Points, in no order, along strands that fork, close into loops and pass close to each other.
Two points are linked if the straight distance between their rows is under 73.1. Some points are linked to none.
zes: -9	8	24	-46	-11	36	20	-3	15	8	3	-12	-6	46	-6	-5	10	8	-31	-25	7
Bopab: -5	-1	18	-27	-29	39	13	-10	-24	-27	7	26	-30	49	7	12	-7	-23	-27	-34	-3
bag: 5	-26	-44	-4	2	-2	-16	-4	-13	1	23	24	14	14	-17	-17	16	-21	-15	-14	16
Fafov: -1	-25	-29	-11	-22	15	-20	0	33	26	-7	20	61	-6	-28	-50	19	38	-19	-10	23
lud: -8	-10	-27	17	1	-7	-12	-9	-45	-24	16	34	-40	8	9	31	-5	-68	-3	9	-14
Samug: -3	-10	-64	11	-27	-33	-14	29	-2	55	-45	-22	45	-26	3	-35	30	37	20	53	-15
lod: -10	-9	-79	29	-34	-19	-36	17	-36	41	-43	32	52	-25	25	-24	25	-13	11	31	-12
Kuz: 16	0	5	19	6	-3	-16	-10	27	-7	22	28	43	-19	-17	-37	-13	19	0	-23	31
lof: 21	-4	-4	-22	5	11	-15	-14	-36	-1	34	42	-13	41	-20	-5	4	-24	-34	-32	37
pab: 23	10	-8	25	14	-33	-26	10	-15	-9	14	3	8	-23	24	-21	-11	-28	1	2	5
tifo: -32	-19	-37	-12	-41	4	10	11	27	38	-40	-19	38	-12	-16	-16	25	37	4	26	-18
dil: -26	6	-25	-22	-23	-15	13	60	-1	25	-25	-38	-6	3	19	-24	43	0	-15	27	-41
Nad: 5	-29	-25	23	16	-27	-29	-17	-24	-20	30	34	-25	4	2	40	-24	-49	9	16	6
Muzo: 6	17	59	-7	29	25	9	-18	39	-31	7	-6	30	-6	-20	5	-18	66	25	-21	29
zira: 0	-8	40	-48	15	12	27	-34	4	5	23	-25	-39	41	-33	28	0	18	-8	-13	18
benu: -11	20	-38	32	-9	-12	-35	46	-47	-2	-19	11	7	-15	50	-9	9	-60	-3	6	-26
bulo: 8	20	15	10	7	-11	7	15	-13	-2	-2	-35	-48	1	31	19	3	-38	-13	12	-27
giseb: 8	-7	-75	22	-24	-34	-26	12	-28	49	-39	3	51	-35	19	-37	22	20	23	37	-5
Razi: -21	12	-5	1	-14	5	6	25	12	-9	-22	-3	20	-14	22	-16	5	-2	0	5	-24
rese: -27	-50	-54	19	-39	31	11	-35	24	26	-39	19	41	-34	-34	34	-10	27	26	14	1
dis: -11	16	5	-16	-26	29	18	5	-34	-19	-8	32	-26	45	26	14	17	-58	-46	-36	-9
Fimu: -27	15	0	5	-11	-4	10	37	-12	-14	-19	-23	-33	-3	44	12	5	-38	-8	14	-59
zag: -12	28	-12	0	-35	1	10	63	-15	8	-33	-17	7	-2	36	-31	35	-24	-26	9	-32
mafot: 42	27	54	-18	39	-7	11	-32	15	-4	24	-20	-25	13	-6	2	-25	16	-4	-21	37
Naz: -16	15	0	8	14	-20	14	23	34	5	-30	-59	18	-34	5	-2	-3	44	29	41	-31
todim: 3	28	26	13	-19	21	2	-1	-39	-31	-1	33	-34	21	34	21	-7	-60	-23	-36	-5
Vadab: -1	-37	9	-38	1	11	13	-36	-12	9	26	12	-35	43	-50	12	0	17	-4	-11	14
nuzo: 1	-10	-6	12	47	-47	0	-16	33	10	4	-56	-13	-26	-8	17	-17	20	34	34	-17
bika: 20	37	-10	22	3	-26	-27	50	-19	-8	-20	14	35	-12	35	-51	19	-18	-16	-11	-1
nuza: -9	-45	-12	-28	3	13	7	-44	11	4	27	23	-1	21	-60	14	-8	37	8	1	25
Dum: 12	11	21	47	25	-23	-11	-8	35	-21	1	13	51	-63	1	-29	-32	40	36	2	18
Nesa: 24	5	21	9	52	-40	0	-12	17	-3	23	-35	-20	-23	-3	10	-30	-1	27	21	5
Kopiv: 6	-11	14	-9	-5	15	-1	-21	-26	-16	21	34	-29	31	-9	18	-6	-20	-15	-28	13
bava: 15	45	1	33	12	-45	-32	45	-27	-10	-2	-10	12	-20	43	-32	0	-31	-10	2	-5
las: 19	-14	8	-16	28	-11	0	-20	1	0	30	-12	-17	10	-20	10	-6	7	0	-6	13
natir: -13	18	-25	14	1	-26	11	36	11	29	-36	-57	31	-42	13	-33	13	47	26	60	-32
pegek: 19	-10	5	-35	13	-17	11	-27	-46	15	34	-15	-76	43	-20	40	5	-32	-32	2	22
Soza: -18	-8	2	40	3	-15	-7	-12	3	-28	12	13	-11	-32	25	19	-19	-19	38	11	-17
rul: -29	-21	-26	42	-20	9	11	-25	31	5	-24	12	27	-51	-2	27	-16	10	43	24	-15
Fogel: 10	-43	-24	8	2	3	-16	-34	-10	5	39	61	4	12	-48	6	-14	-2	3	-20	35
met: -20	14	18	6	7	1	15	5	32	-24	-16	-45	0	-23	4	10	-4	27	20	19	-32
fis: 18	7	46	-50	11	30	15	-16	19	4	5	-16	-24	53	-9	6	-4	27	-15	-28	34
Nopo: 9	17	44	15	46	1	7	-23	43	-22	15	-16	28	-35	-9	11	-24	44	35	-8	18
Kolu: -15	-17	-19	-4	19	-12	-5	-7	18	9	10	-22	-10	-2	-14	14	-1	3	7	11	-8
Bos: -28	-25	-11	33	-37	46	19	-17	29	6	-42	27	39	-45	-14	37	-9	19	28	6	-6
bup: 42	2	28	-17	19	-12	-3	-40	4	1	36	4	-17	22	-35	-2	-21	16	-10	-27	46
guke: 11	-30	24	12	27	-8	-5	-50	-9	-8	49	36	-25	-22	-35	28	-29	7	44	-2	30
Nise: 36	34	41	-35	-7	18	8	-29	-45	20	8	5	-47	54	22	13	8	-36	-63	-28	25
ged: 2	-12	-9	-10	2	13	-6	-8	22	5	8	17	34	4	-31	-26	4	22	-10	-23	24
neti: -1	11	8	4	-6	9	8	12	-3	-22	2	10	3	4	16	-10	1	-15	-8	-24	-11
kef: -2	34	73	-30	-5	59	41	1	12	-22	-17	-21	-23	46	26	25	1	26	-14	-16	2
zeto: -32	-1	45	-40	-4	80	27	-19	24	-17	-20	20	20	47	-27	26	-3	55	0	-26	18
Gaz: 13	30	43	50	27	6	-6	-11	37	-33	8	4	27	-64	6	3	-35	25	42	-3	12
pek: -16	3	-55	28	-37	1	-22	36	-26	16	-32	34	45	-16	22	-30	16	-22	-8	6	-13
guri: -10	-17	-46	-19	-29	-2	-7	33	30	42	-25	-19	48	-4	-21	-50	35	37	-12	21	-4
lafa: -2	24	49	-11	6	19	34	-13	1	-26	-1	-20	-46	18	17	30	-16	-3	2	-6	-8
bebe: 9	29	24	33	-8	5	-3	19	-22	-46	10	26	-30	-9	43	6	-5	-63	-9	-28	-9
niban: 18	21	-20	6	1	-16	-35	42	-33	-10	10	10	-2	11	13	-12	11	-57	-37	-20	7
pip: 17	12	5	9	20	-29	-18	15	-19	-8	16	-21	-29	2	18	3	-12	-35	-2	4	-4
mubo: -8	-10	-13	-20	1	-20	1	24	6	16	-1	-36	-19	7	-3	3	16	-15	-10	27	-18
Voro: 15	-38	3	-12	26	-7	0	-54	10	1	46	24	-17	-2	-62	15	-27	39	31	-6	32
retol: -14	-6	-39	21	-8	-13	-24	22	-32	-10	2	13	-12	2	23	15	9	-58	-9	15	-19
talep: -15	-17	-44	-16	-1	-26	-9	30	12	40	-30	-48	20	-21	-1	-25	15	34	17	53	-24
kode: -26	25	10	19	-19	11	19	31	5	-24	-35	-19	-5	-24	41	4	2	-12	22	7	-50
fal: 6	30	0	3	-12	2	-10	31	-9	-2	-9	21	24	12	15	-46	16	-15	-34	-29	-10
Belev: 9	12	17	59	17	-19	-16	-8	2	-27	21	25	-2	-52	22	4	-29	-24	48	8	-13
Fav: 0	24	87	-20	0	46	37	-31	-9	-32	-11	-5	-38	38	15	39	-13	17	0	-24	8
Rur: -39	-38	-47	0	-37	20	12	-12	36	35	-40	-2	41	-24	-34	15	13	44	6	26	-19
Zudu: -7	-3	-24	-39	1	-29	7	52	8	36	-15	-62	-10	-1	2	-21	46	-2	-19	31	-19
Gim: 0	-17	-42	6	-21	-21	-21	19	20	31	-10	-1	51	-16	-11	-52	18	27	3	5	12
Luviz: -20	8	17	-19	4	19	31	8	28	-13	-11	-33	-8	7	3	19	-6	14	-4	8	-31
Fuvu: 46	16	44	4	51	-26	4	-35	19	-10	31	-20	-26	-19	-9	14	-31	12	17	-3	25
puron: -5	-21	-11	-52	-22	22	9	3	4	15	16	1	-8	53	-34	-9	30	18	-33	-16	13
zuv: 30	6	15	-41	6	9	-6	-19	-48	15	26	25	-43	55	-8	1	8	-34	-60	-37	43
Futot: 18	20	57	-24	-8	18	20	-37	-46	-1	14	19	-55	46	7	29	-12	-24	-26	-29	16
mep: -18	0	-39	22	-29	-5	-19	51	-26	8	-21	4	24	-2	35	-22	22	-29	-21	13	-31
zodu: 9	12	2	34	12	-12	-22	3	20	-5	2	7	37	-39	2	-45	-15	9	20	-12	18
nemu: -8	-51	-26	-43	-4	6	3	-11	-21	23	24	15	-23	48	-46	7	14	-7	-30	-8	10
Niti: -6	7	61	-18	17	60	25	-21	33	-29	-6	13	29	21	-17	25	-13	55	19	-18	27
fiz: -10	-22	-22	46	2	-17	-5	-12	10	-2	-13	-1	8	-42	17	24	-22	9	48	31	-28
bige: 17	-29	-2	31	21	-22	-12	-30	-11	-14	33	38	-19	-18	-11	16	-16	-19	21	5	19
nezi: 4	16	10	-22	1	-7	17	26	26	9	-5	-50	-3	6	6	-7	23	7	-5	6	-26

How many points has the smallest loop of links through each point below? Write 0 if it is on no loop.
zira | 6
Kopiv | 0
bulo | 10
nezi | 15
Gim | 0

A fork is a point with three links, a tip a point with one. Leave the first point through the second and follow the links. Name the first fork or tip that comes.
giseb, Samug | mubo
Kuz, ged | Belev
fiz, rul | zeto
bebe, todim | Futot
met, Naz | mep
Futot, Nise | bebe
benu, retol | Vadab
